Each row is a point on a tangle of strands that fork, close into loops and nearly touch. The rows are in no order.
In the rows, 128 means zero.
Two points are linked if the straight distance between their rows is under 102. Some points are linked to none.
z726: [180  65 158 113 143  68 120 178 123 148 112 109 107 173  74  83 124 179
 132 130 122 167  59]
z617: [114 138  72 146  34 153 126  96 140 118  64 101 150  91 142 130 116  99
 154 114  97 122  81]
z765: [117 147 176  98  89 134  86 167 140 156 124 133 147 112 112 111 109 103
  87  99 102 127  67]
z865: [150 168  94 128  67 144 110 110 154 131  79 115 136  78 145 158 137 114
 142 107 117 103  88]
z927: [163 133 135 168 136  96 140 115 170 124  92  83 108 160  74 111 181 176
 135 154 124 143  72]
z497: [121 134 147 125 154  85 132 157 107  96 100 108 175 149 159 118 125 156
 113 140 166 130 144]
z300: [ 97 120 164 145 185  75 117 154 136 141 124  95 125 157 126  91 127 146
  97 160 119 171 115]
z52: [120 122 140 142 140 136 121  81 163 150 115  80 125 113 122 178 168  81
 136 129 127 145 120]
z461: [130 112 130 129 166  71 119 138 126 139  70  87 133 127 128 154 139 132
 125 153 106 125 103]
z906: [196  65 132 105 125  82 135 160  87 134 129 115 133 201  59  82 113 168
 121 124 150 157  62]
z3: [129 141 111 156 116 125 120 103 160 142  65  74 123 142  67 114 167 134
 124 139  99 161  78]
z350: [177 153 203 132 138 130 141 195 112  94 154 162 149 141 157 126 114 186
 167 152 163  85 183]
z506: [157 168 158 143 158 183 128 129 165 122 156 124 111  92 218 118 154 120
 142 183 143  63 203]
z905: [154 130 158 120 131  90 141 133  88 120 145  97 138 174  97 118 128 175
 139 136 187 167 121]
z272: [151 122 136 122  59 148 126 119 136 139  83 132 137 156  43 111 152 123
 121  83  96 175  68]
z789: [128  78 144 135 168  97 139 128  81 127 147 125 140 218 104 127 103 130
 112 153 157 156 118]
z452: [ 92  77  86 119 135 136 126  74 108 138 118  96  98 151 157 169 125  92
  93 149 108 134 150]
z469: [119  76 164 116 160 130 166  96  95 123 180  89 128 121 138 145 130  83
 139 145 158 112 157]
z73: [ 70 147  88 137  82 123 118 115 136 115 102 112 131  95 166 102 100 110
 112 126  73 121 108]
z16: [190 189 145 141  78  91  69 137 187 144 103 110 104 106  91 122 160 120
 118 120  81 127  70]
z149: [143 175 182 183 163 146 108 159 199 121 175 154 127 120 165 137 154 115
 146 149 149  96 179]
z503: [ 95  93  70 119 135 150 123 110 123 119 107 161 107  79 206 134 106  95
 125 138  80 119 213]
z95: [159 139 143 140 140 143 159  97 137 126 157 131 104 117 151 166 159 144
 168 141 167 107 147]
z950: [ 86 124 115 130 169  96 134 144 134 107 108 164 131 103 159  97 125 141
 115 136  80 116 162]
z993: [121 129 181 132 122 141 124 127 134 151 173 147 117 184 131 106 119 133
  86 134 143 145  88]
z723: [ 78 149 105 143 106 164  97 116 158 144 159 166  97  87 154 158 106  92
 130 110  78 122 145]
z678: [ 82 159 103 110  95 187 121 105 122 124 164 153 126 124 164 111 105 115
  82 109 141 117 139]
z929: [162  94 180 105 167 130 153 158  67 145 213 187 118 157 111 132  92 122
 153 143 141  97 150]
z591: [143 152  98  85 133 181 129  95  73 141 184 176  99 124 163 131 117 131
 115 132 140 100 193]
z330: [136 123 181 113 107 160 131 125 131 142 132 116 167 141 104 154 139  95
 121 104 163 124  92]
z25: [146  87 147 153 130 117 101 157 147 170  50  93 132 194  74  92 130 139
  96 155  85 169  48]
z316: [125 133  46 102 117 166 138 134  97 108 119 212 144  72 178  97  85 131
 148 108 124 123 204]
z458: [119 108 168 132 150 119 148 108  76 106 170  68 132 160 173 118 112 125
 127 170 175 149 198]
z206: [155 153 149 126 125  85 106 131 141 151 113 131  95 125 145 125 133 135
 100 153  85 104  80]
z683: [113 133 178 116 168 156 120 154 133 162 183 172  88 110 153 127 118 106
 117 149  86  82 148]
z66: [ 95 162 147 143 118 167 109 122 182 134 145 104 136  88 165 127 139  79
  98 122 127 100 117]
z209: [105 131  52  95 127 115 122  94  61 129 136 102 146 164  89  98  99 115
  86 116 132 168 129]
z169: [169 162 166 103  99 126 102 175 164 134 132 137 114  91 110 129 135 132
 119 114  95  72  69]
z229: [174  94 113 107 116  97 139 137  90 120 130 134 149 194  52 113 127 159
 122 106 155 153  80]
z550: [122  89  44 142 164 121 171 104 100  91  96 140 143 152 144 124 130 152
 132 144 156 113 160]
z352: [ 79  86  48 148 117 165 128  85 101 122  81  88 140 179  70 126 109 115
 108 141 112 153 113]
z218: [138 116 161 141  90 153 140  98 148 152  97 120 137 178  89 114 157 106
 104 124 111 153  64]
z972: [106  93 118 125 171 127 159  87 109 117 160 119  96 138 168 116 148 128
 117 159 131 131 194]
z804: [186 138 189 135 113 110 139 133 152 132 151 103 115 122  93 154 169 149
 172 124 161 127  97]
z199: [103 135  47 152  71 144 110 106 125 122  32  70 145 119 108 127 118 131
 146 132  97 148  93]
z967: [107 159  96 151 158  95 118 126 156 121  96 107 121 121 132 128 153 165
 125 132 134 163 145]
z123: [151  81 154 104 152 105 131 124  69 167 176 151 121 191 110 145  96 107
 115 138 145 148 109]
z80: [169 212 148 141  90 124  77 120 179 148 110  95 122 100 128 129 161 103
 107 128 118 111  88]
z412: [123 101  89 114 179  96 163 134  91  90 105 152 168 127 154 107 125 152
 134 142 146 111 181]
z392: [103 159 116 175 166  89 107 121 188 133 132 131 100 116 126 128 157 134
 124 130 102 159 149]
z532: [173 134 206 160 108  98 156 135  97 118 161  89 122 169 110 141 104 166
 172 150 189 160 140]
z108: [199 120 183 111 127  64  96 199 159 102 113 117 121 127 114 130 147 178
 125 115 118 124  81]
z360: [107 116  96 130 129  83 118 133 120 126  60 113 130 119 132 148 113 130
 117 139  75 110  98]
z799: [208 113 186 122  92 109 128 138 146 146 130 128 104 174  79 123 156 166
 136 123 131 145  54]
z440: [179 158 152 135 119  84 114 178 178  86 113 128 135 107 134 131 165 182
 131 117 137  98 110]
z18: [127  80 136 127 167 130 160  96  81 100 164  86 120 144 181 125 133 118
 134 172 166 133 235]
z740: [159 106  53 105 119 113 161  88  68 109 115 139 151 169 108 135 116 133
 125 125 154 102 111]
z422: [137 110 212 129 160  95 147 154 130 147 175 100 118 105 108 122 131 120
 153 136 141 143 116]
z76: [116 122 184 138 161 174 170 134 137 122 214 162 105 126 137 107 136 133
 143 139 144  93 167]
z976: [129 150 174 117 119 169 134 153 144 132 162 135 150 119 128 146 136 120
 134 113 172  89 112]
z564: [128 145  88 168  75 120  92 133 181 117  47 130 146 144  78 162 149 147
 143 101  98 165  93]
z268: [ 86 128  36 127  89 138  99  97  90 126  80 118 143 148 119 149  90 121
 125 112 115 168 131]
z598: [ 94  90  27 124  87 155 130 107  94 107  92 148 143 101 178 146  77  83
 136 108 130 123 148]
z125: [128 115 176 140 133 132 151 112 111 120 149  72 162 144 123 153 138 114
 155 129 201 155 142]
z119: [116 104 145  99 147  96 146 123  83 128 124 111 132 141 149  97 107 117
  91 156 113  99  93]
z946: [109 119  18 119 126 110 151 107  91 111 131 161 124 112  80 118 107 143
 155  93 124 152 152]
z517: [116 145 122 115 129 156 116  88 124 155 158 138  93 123 149 178 138 110
 119 124 134 138 155]
z771: [103  73 124 145 186 123 148  91 108 136 134  54 103 175  94 131 141 129
 118 172 140 158 127]
z240: [124 136 118 138  88 140 125 142 181 113 115 162 154  98  94 152 145 133
 144  65 134 127  97]
z471: [135 104 167  97 171 139 135 130  69 140 195 170 113 153 152 136 103 113
 125 156 127 109 184]
z12: [ 87 117  56 179 153 129 135 114 171 103  90 163 107 115 183 123 126 142
 130 143  98 143 185]
z414: [113 120 108  98 126 124 137 108  99 123 136  98 180 140  78 110 133 113
 115  92 177 168 119]
z58: [115 149 189  93 115 167 100 179 134 162 147 143 136 128 123 129 106  94
  95 117 119  86  76]
z390: [104 144 116 122 154 172 131 107 141 128 164 150 110  91 186 113 144 128
 120 128 146 140 212]
z299: [133 136 183 117 138 113 127 135 122 155 147 119 106 132 171 101 119 116
  85 165  97  90  86]
z106: [110 158 153 139 129 165 132 131 168 118 135  97 155  97 194 125 148 101
 110 134 172  84 132]
z830: [ 90  94  88 117 104 102 114 139 115 122  89 143 155 131  66 149  95 112
 137  80  94 160 100]
z339: [194 106 226 116  96 106 144 148  89 155 151  65 122 152 100 100 110 136
 156 143 167 153  84]
z670: [171 147  73 125  95 126 133 110 130 113  67 127 139 125 145 164 149 169
 143 115 168 119 107]
z453: [ 90 150 141 158 156 139  95 115 174 139 175 161  86 134 170 131 136 110
  89 135  96 147 182]
z487: [ 99 174 139  99  91 116  87 153 127 143 125 132 126  89 135 104 101 120
  94 108  86 127  89]
z966: [132 119  75 137 130 138 179  77 143 115 106 100 110  91 138 128 161 139
 153 128 156 113 120]
z122: [ 68  94  19 143 117 122 142 106 102 107 122 163 115 102 118 133  88 121
 169 103  90 155 160]
z727: [100 158  89 133 110 168 102  97 145 149 146 164  91  99 161 177 121 114
 130 103 123 151 163]
z860: [143 150 105 121 105 136 163 104 149 114 114 107 131  71 132 113 162 140
 144 111 157  96  97]
z72: [152 145 140  77 142 160 150 188 109 114 154 161 146  77 127 120 131 145
 165 111 153  53 158]
z270: [129 132 123 150 175 104 113 129 136 126 100 139 125 130 183 176 144 137
 139 156 128 133 183]
z831: [174 140 143 118 105 119 123 130 118 123  96 123 153 152 139 176 142 150
 130 126 167 111 102]
z152: [148 191  89 146 123 116 106 111 157 138 116 145  86  67 177 129 144 132
 137 137  96 104 151]
z90: [149 155 178 111 168 135 121 164 136 158 159 138 106  66 133 172 145 112
 164 129 118  84 156]
z70: [189 167 223 121 122 125 113 221 123 115 157 115 124 122 147 134 114 169
 158 149 150  74 142]
z273: [149 147 119 137 160 151 125 109 151 139 127 128  95  73 211 150 154 101
 142 160 125  88 191]
z457: [102 150 114 173 104 137 116  94 201 130  99  92 137 122 105 122 160 103
 118 121 109 155  95]
z351: [ 85 132  54 157 115 144  95  87 133 132  48  58 123 130 141 145 124 119
 113 154 105 155 120]
z291: [141 172 210 167 165 109  99 176 176 129 163 123 139 120 166 128 139 114
 130 158 138 100 152]
z37: [145 154  67 142  96 123 129 127 147 109 101 193 113 110 150 150 129 177
 148 105 117 114 129]
z857: [180  97 138  94  96 126 132 131  86 136 147 145 172 197  48 114 120 117
 112  90 162 158  80]
z797: [117 103 123 112 178 140 166 125 116  99 135 170 161  97 172  94 130 132
 141 139 136 103 210]
z89: [126  94 164 154 156 107 150 129  93 102 169 133 144 214 135 140 104 142
 131 152 181 154 155]
z88: [112 118  35 132 114 111 142 115 119 109 100 144 116 117  58 130 123 170
 167  94 117 156 118]
z729: [112 151 138 158 160 105 129 117 184 143 161 148  84  80 120 122 150 114
 136 128  84 120 131]
z907: [116 148 180 157 161  94  94 170 183 128 130 130 149 117 150 133 136  98
 101 136 116 111 120]
z481: [105  97  95 143 138 126 142 107 145 115  86 117 153 138 120 155 138 118
 129 115 144 135 114]
z408: [119 161  69 128 147 103 105 124 114 124  82 108 128 138 120 140 145 187
 127 125 157 175 147]
z931: [200 156 191 126 100 124 114 140 171 148 157 118  97 118  80 134 171 148
 143 113 133 127  67]
z826: [143 115 140  97 143 148 163 142  69 111 194 150 168 145 121 117  99 103
 128 118 175  81 150]
z574: [143 129 155 120 105 136 131 145 172 125 151 155 132 101  68 152 154 140
 147  71 140 132  90]
z420: [128 158  93 176 103 183 142 105 204 124 141 149 102  71 170 129 143  97
 142 119 129  80 123]
z419: [111  90 133 145 167 114 165  91 111 120 154  91 106 171 132 123 143 139
 121 168 152 135 138]
z104: [151 144 185 164 125 129 127 111 161 145 161 135 107 183 139 136 147 137
 112 152 143 130  92]
z754: [134 135  98 158  61 134 118 128 191 107  75 140 149 111  83 146 145 134
 154  82  98 137  81]
z647: [127 142  66 130  98  98 132 124 132 111 109 169 103 120  98 130 124 185
 145 100 102 140 114]
z5: [132 162 155 115 127 152 112 178 148 126 133 151 152 107 156 155 125 129
 123 116 146  73 125]
z973: [121 127  81 100  90 120 128 128 106 103  89 111 180 131  72 106 128 139
 116  79 157 158 103]
z69: [175 151 171 132 121 128 159 130 129 115 166 117 119 110 132 147 151 164
 177 131 182 101 137]
z172: [147 111 156  92 112  94 137 151 118 126 125 118 127 121  96  87 127 145
 106 115 115 111  60]
z674: [142 134 210 149 117 139 149 127 110 130 182  82 133 150 135 153 116 123
 158 142 190 138 145]
z536: [153 141 166 101 158  70 118 166 105 136 138 131 123 110 124 140 137 168
 142 127 130 148 143]
z508: [157 137 153 161 134  98 156 107 143 112 114  86 118 166 121 121 162 175
 137 163 159 131 100]
z17: [133 156 164 117 105 146 103 104 141 162 113  98 137 121 120 160 149  93
 114 117 130 148  97]
z901: [165 113 172  95  92 144 137 131 105 133 140 129 171 167  75 132 133 111
 121  95 173 133  80]
z346: [160  92 176 113 110 124 139 123 127 162  98  87 139 166  71  86 153 115
 114 125 124 166  56]
z941: [126  95 140 123 157 102 110 120 129 190  94  77  99 142  60 118 141 118
 124 141  94 194  74]
z706: [121 121  85 142  93 183 165  73 147 108 130 145 143 136 144 135 139 125
 122 103 178 115 109]
z368: [133 139  67 119 120 144 153 101 111 117 138 182 116 115 140 140 129 149
 143 102 145 117 146]
z994: [135 137 150 125  97  90  81 168 162 139  92 134 131 134  99 122 123 129
  99 111  76 151  64]
z762: [151 131 212 119 165 138 147 187 130 136 176 133 114  92 128 152 129 122
 185 145 130  73 159]
z586: [171 115 164  93  62 148 115 140 124 137  98 141 159 154  62 129 140 120
 113  79 122 145  63]
z795: [ 66 128  48 151  72 144 121  79 126 124 104  85 100  97 150 119 106 106
 144 132  80 147 119]
z935: [106  84  50 143 166 145 149  89 128 110 111 161 100 129 181 129 133 142
 131 147 125 149 223]
z658: [112 126  68 125 146 169 151  95 136 115 129 129 109  70 198 107 142 119
 128 126 169 153 205]
z805: [156 129 119  86 158 184 138 107  76 139 190 165 113 115 166 145 126 121
 154 142 156 111 236]
z555: [119 109  33 103 148 114 157 110  82 107 152 158 156 111  95 113 106 109
 135  91 140 134 162]
z498: [146 101 117 137 114 152 176  79 118 109 133 117 156 164 114 142 148 127
 140 121 192 116 110]
z984: [154 160 155  95 165 108 117 165 119 138 135 157 126  74 146 146 146 150
 156 129 115 105 178]
z712: [ 91 128 112 176  79 135 102  97 163 145  72  96 123 158  92 111 124  92
 115 142  42 163  70]
z596: [136 164 202 119 147 117 136 155 101 131 191 135 115 136 153  85 123 164
 124 151 151 138 157]
z585: [149 146  71  94  59 134 125 123 105  99 114 153 171 140  92 115 117 153
 115  73 160 134  97]
z55: [128 103 103  86 155  97 125 118  59 153 133  86 144 175  67  95 107 117
  97 135 144 178 103]
z926: [ 92 111 137 119 142 139 141  98 119 124 153  90 161 145 119 132 141 105
 116 112 185 171 144]
z254: [112 115  96 122 168  80 139 152 109  91  76 137 153 131 156 109 124 164
 116 144 116 106 151]
z163: [103 101  99 120 115  99 110 137 116 131  63 118 148 145  86 142 104 124
 117 120  85 141  81]
z961: [120 171 135  97 105 132 109 160 134 143 139 151 106  69 128 123 112 126
 118 109  84  86 102]
z921: [162  96  96 114 133 120 163  88  66 119 149 122 151 186 101 150 120 116
 130 136 174 115 122]
z500: [130 152 135 114 135 145 103 201 158 120 116 193 150  86 151 168 116 130
 142 101 112  66 145]
z170: [114 113 100 100 129  98 117 129  86 136  55  68 153 140  78 107 115 131
 102 136 106 140  82]
z919: [ 94 128 124 116  96 152 114 103 138 149 111 119 151 109  90 160 129  85
 127  84 124 172 111]
z758: [180 110 130 110 115  83 130 145 114 101  76 102 158 158  97 151 148 169
 133 122 152 120  92]
z61: [180 135 185 115 116  96 126 173 107 106 123 128 153 153 145 159 126 169
 142 133 169 100 118]
z77: [109 113  96 115 108 141 121 108  99 147  88  89 154 164  33  91 131 120
 106 107 114 199  88]
z730: [ 85 156 145 147 116 168  99 123 179 151 162 138 105 101 151 141 117  68
 100 120  90 103 116]
z649: [159 117 153 129 150  59 105 159 135 157 105 133  92 156 126 113 128 160
 109 154  86 136  76]
z220: [ 99 141  94 104  93 162 120 109  97 119 142 158 164 151 143 127  96 111
  86  96 158 124 124]
z228: [ 73 126  67 108 128 119 141 111  82 104 137 154 133 134 147  72  92 133
  89 125 101 126 157]
z813: [186 168 205 115 120 124 100 202 157 126 147 116 121 114 134 133 139 138
 133 141 132  59  92]
z349: [158 144 105  98 115 150 163 145 122 103 125 144 145  61 140 117 142 147
 153  99 176  72 133]
z821: [158 173 152 161 161 143 121 147 183 129 152 168 116  91 165 150 161 141
 161 134 143  97 176]
z575: [130  86 196 120 159 115 178 135 109 126 183 100 130 107 110 123 125 109
 157 134 154 106 128]
z225: [108 148 140 163  81 129  95 133 193 147 136 164 116 112  95 138 118  94
 129 103  62 133  73]
z219: [172 104 204 106 110 120 160 123 103 153 154  85 116 129 105 106 137 120
 139 142 149 109  65]
z289: [193 151 217 121 108  83 122 195 115  99 142 102 133 133 137 130 120 182
 153 143 164 114 133]
z975: [ 75 118  90 128  89 133 108 123 137 128 106 146 161 109  93 159 105 102
 145  71 111 173 116]
z14: [143 171 201  96 148 165 147 204 109 116 189 138 128 112 138  71 120 161
 152 153 142  65 164]
z747: [175  96 157 100 126 125 163 151  66 117 199 142 163 170  98 113  94 108
 130 125 177  86 103]
z710: [152 148 140 156 148 120 144 115 163 126 152 168  99 126 147 159 158 153
 147 137 132 105 140]
z4: [128  93 139 111 148 157 174 112  88 109 189 117 153 124 143 134 119  90
 146 128 186  90 171]
z411: [155  84 171  94 124 124 157 102  79 162 162  87 135 154  84 100 123  93
 130 136 153 140  77]
z53: [ 99 136  88 151 108  91 105 143 157 117  81 151 133  98 128 154 113 126
 141 110  76 131 117]
z493: [131 142 156 187 126 131 130  94 200 125 128 113 136 162 118 142 170 114
 122 137 143 137 100]
z636: [166 160 181  82 159 177 146 202  95 121 173 152 133  99 126 104 122 157
 194 147 147  60 200]
z203: [ 82 132  33 164 143 112 115 126 142 113  56 116 116  97 162 131 112 144
 149 142  95 149 158]
z86: [145 109  61 125 118 119 141 101  93 112  57 109 152 175 109 144 127 154
 122 143 141 109  92]
z312: [155 137 166 137 121 117 102 108 163 189 110  92  98 129  75 119 166  94
 121 135  87 177  71]
z144: [109  97 145 138 173 107 122 103 127 171 117  55  94 153  92 124 149 114
 115 164 112 182 104]
z522: [133 103 133  96 126 120 140  91  76 166 158 106 126 162  80  91 117 106
 101 124 134 160  83]
z231: [114  95 105 127 120 151 134  60 118 153 135 117  91 161 126 172 136  97
 111 134 117 140 126]
z127: [124 157 193 140 172 125 119 151 131 117 152 114 145 112 197 125 134 136
 142 164 151 137 222]
z753: [139 125 170 137 152 117 146 149  85  95 165 154 163 179 153 140 104 156
 148 143 184 131 196]
z13: [ 96 117  76 195  90 141 105 119 154 126  39  75 133 148  66 105 127 129
 137 160  43 140  70]
z743: [145 141 113 147 138 108 109 120 140 131  84 158 125 140 189 188 133 132
 123 149 111  97 139]
z369: [151 126 186 118 140  95 149 161  89 123 185 140 128 162 117  98 111 166
 138 136 167 144 137]
z811: [117  83 101 110 164 165 128 110 131 128 128 182 116  92 199 158 125 102
 134 139 101 117 238]
z325: [117 159 158  91 143 129 111 160 114 162 168 168  90  88 132 107 112 129
 111 127  81 102 124]
z659: [188 143 179 112  77 151 124 152 185 118 136 125 127 111  69 132 172 144
 139  83 132 111  67]
z271: [ 96 146 159 116 127 167 125 126 121 130 190 157 121 160 153 110 116 125
  79 125 153 125 137]
z787: [154 144 113  85  92 132 139 137  94  97 128 136 175 132 119 114 120 147
 109  97 178  97 103]
z447: [103 122 145 124 145  96 134 139 150 145 157 155  99  97  89 112 131 127
 129 103  90 146 100]
z903: [183  96 176 125 142  54 104 184 148 140 101 110 108 158  98 117 139 172
 125 139 109 154  69]
z739: [ 71 105  78 156 105 172 120  94 121 134  75  80 136 159  43 104 121 120
 117 125  87 182 100]
z587: [110 163 160 134 151 173 108 131 166 158 187 146  83 100 153 139 131  86
 112 141  96  81 143]
z702: [112 147 171 132 141 118 136 151 132  99 131  94 173 120 176 107 133 134
 116 136 175 110 140]
z788: [161 100 159 102 100  99 123 140 135 156  88  88 121 132  76  80 144 125
 104 117  90 150  40]
z36: [115 109 192 152 171  71 114 180 160 133 122 115 143 146 131 114 130 131
 111 143 122 148 101]
z21: [135 157 200 101 153 162 147 160  80 126 215 152 118 137 144  69 104 152
 136 160 151 104 192]
z852: [111 151  64 145 129 168 121 128 166 117 106 157 111  48 220 106 118 109
 131 130 130 148 203]
z338: [154 117 189 106 154  72 118 157 112 162 142  95 115 118  96 132 133 136
 144 130 137 170 102]
z611: [ 76  93  17 139 109 141 129 121 104 102  95 168 131 102 171 132  76 108
 153 112 113 155 183]
z894: [ 89  95  75 124 145 121 121  96 105 129 101 141 104 124 175 160 107 110
 116 145  81 120 170]
z542: [ 60 116  88 143 146 129 133  91 144 123 150 129  86 126 142 106 128 123
  98 128  91 155 161]
z991: [113 143 108 109 121 105 103 173 131 117 100 180 146  93 140 153 110 141
 129  90 104 122 138]
z827: [ 71 136  66 103  99 126 104  98  70 128 122 123 127 138 138 109  79 111
  88 123  98 151 133]
z616: [ 65 121  77 133 135 140 132 107 137 119 131 146 132 114 142 125 118 117
 116  96 131 157 163]
z501: [ 90 102  49 151 100 145 121  96  94 122  64 106 129 189  92 124  92 136
 106 153  84 135  85]
z376: [152 129 114 161  86 118  87 156 175 113  46 112 135 169  44 123 154 161
 122 106  78 178  73]
z200: [112 125  78 127 135 203 134 146 156 123 115 196 118  48 209 124 107  97
 148 124 122 108 204]
z284: [122 161 214 135 174 164 129 172 134 132 190 126 124 109 166 116 124 125
 154 164 138 106 212]
z640: [140 159  97 134 157 125 120  92 150 146 124 143  75  66 181 142 153 128
 144 150  91 120 191]
z238: [110 126 165 158 192  99 115 134 144 120 133 116 126 145 183 148 147 131
 127 161 132 155 202]
z850: [ 75 142 116 176  96 135 113 107 204 127 126 130 128  97 115 130 127  85
 132 102  83 143 103]
z515: [ 68 136 105 181 149 117  97 103 187 134 144 131  88 147 139 126 135 113
  93 139  85 170 145]
z162: [128 124 155 126 111 118 125 134 172 148 143 149 117 116  52 130 149 131
 138  81 108 170  77]
z664: [ 69 122  96 160  78 162 115  75 140 140  95  94 122 148  86 112 125  95
 118 118  73 181  95]
z320: [160 127 184 165 124 111 162 113 134 116 158 115 113 187 143 127 138 163
 131 168 161 120 104]
z234: [ 71 132  30 163 130 139  91 102 136 130  75  86  97 117 152 151 115 132
 125 147 102 179 165]
z193: [ 99 101  15 118  86 150 129  86  78 112  99 122 154 129 134 136  84  88
 125 108 134 139 135]
z402: [ 81 149 106 146 126 108 122 125 150 113 118 147 111  88 178  95 112 119
 106 138  60 100 138]
z387: [ 85  96 155 146 136 120 122 123 161 139 121 134 143 152 129 138 118  88
  91 126  97 134  91]
z849: [153 198 117 135  97 129  88 121 162 142 101 122 120  85 167 151 141 111
 118 130 115  92 110]
z660: [152 176 204 134 164 190 128 160 140 131 176 117 108 105 186 114 133 128
 173 190 132  74 230]
z613: [ 89 119  50 160  62 151 107 112 102 120  41  73 139 138  73 117 107 135
 166 147  57 152  80]
z460: [108 112  97 118 138 192 133 130 139 130 117 152 125  69 202 166 117  74
 135 118 142  86 174]
z286: [178 103 187  98 132 145 156 184  76 140 208 170 126 163 101 117  89 131
 148 136 159  75 106]
z920: [172 134 168 111 142 136 144 172  72 101 164 175 165 144 149 140 107 157
 167 140 178  87 197]
z78: [113 140  91 148 102 197 156 100 174 114 147 157 126  94 165 131 138 116
 132 102 169 103 128]
z667: [120 139 156 131 151  94 113 140 124 148 120  81 114 176  96  82 135 168
 100 148 144 196  92]
z851: [ 83 119 156 149 146 136 122 117 168 137 157 142 133 139 130 156 135 101
 111 112 132 149 125]
z889: [142 115  34 140 138 119 146 110 108 106  60 132 136 146 144 155 128 170
 138 136 157 123 135]
z600: [102 173 148 142 149 153 101 126 156 129 163 152 116 129 192 130 141 128
 101 137 135 140 190]
z819: [124  86 122  98 162 116 132  99  65 149 171 149 104 166 126 147 106 101
 102 141 121 138 153]
z109: [102 123  66 101 137 142 132 121  80  98 131 197 150 121 177  94  88 126
 108 121 112 114 206]
z232: [104 104  99 106 159 153 145 139 121 127 133 166 149  61 154 153 117  93
 149  94 137 110 180]
z362: [125 126  96  93 137 120 147 114  87 121 153 158 132 112 117 132 121 128
 128 106 141 119 145]
z141: [ 84 112 122 135 155 135 131 131 156 123 133 146 144  90 155 154 129 101
 130 100 136 134 159]
z983: [129 127 158 125 166 154 174 129 120  98 182 166 131 104 150  94 143 151
 161 137 151  99 199]
z423: [137  82 111  92 168 164 141  97  90 126 165 159 116 113 179 154 127  97
 138 141 134 109 237]
z67: [129 103 118  95 142  76 145 139  80 116  98 106 141 148 108  92 116 149
  99 140 121 109  86]
z332: [154 112 164 152 116  89  79 164 172 164  69 124 131 176  99 107 129 120
  92 133  73 165  50]

A tip is a point with one link. Name the tips that can be reached along the links from each point below, in the order of the rows.
z574: z799, z408, z376, z387, z667
z193: z316, z339
z144: z458, z312
z72: z966, z787
z613: z16, z935, z77, z743, z501
z975: z52, z461, z440

A fork is a point with three links, a tip a point with one. Leave the first point through the second and follow the links. Name the first fork or tip that comes.
z420 / z78: z889
z90 / z984: z70
z667 / z300: z931
z805 / z423: z730
z710 / z821: z667
z312 / z941: z458
z350 / z920: z762

How many points has the smallest loop of links through each point below? Write 0 if it is on no loop.
z831: 20
z907: 0
z5: 12
z320: 7
z453: 12
z712: 0
z726: 17
z67: 15
z946: 7
z108: 0
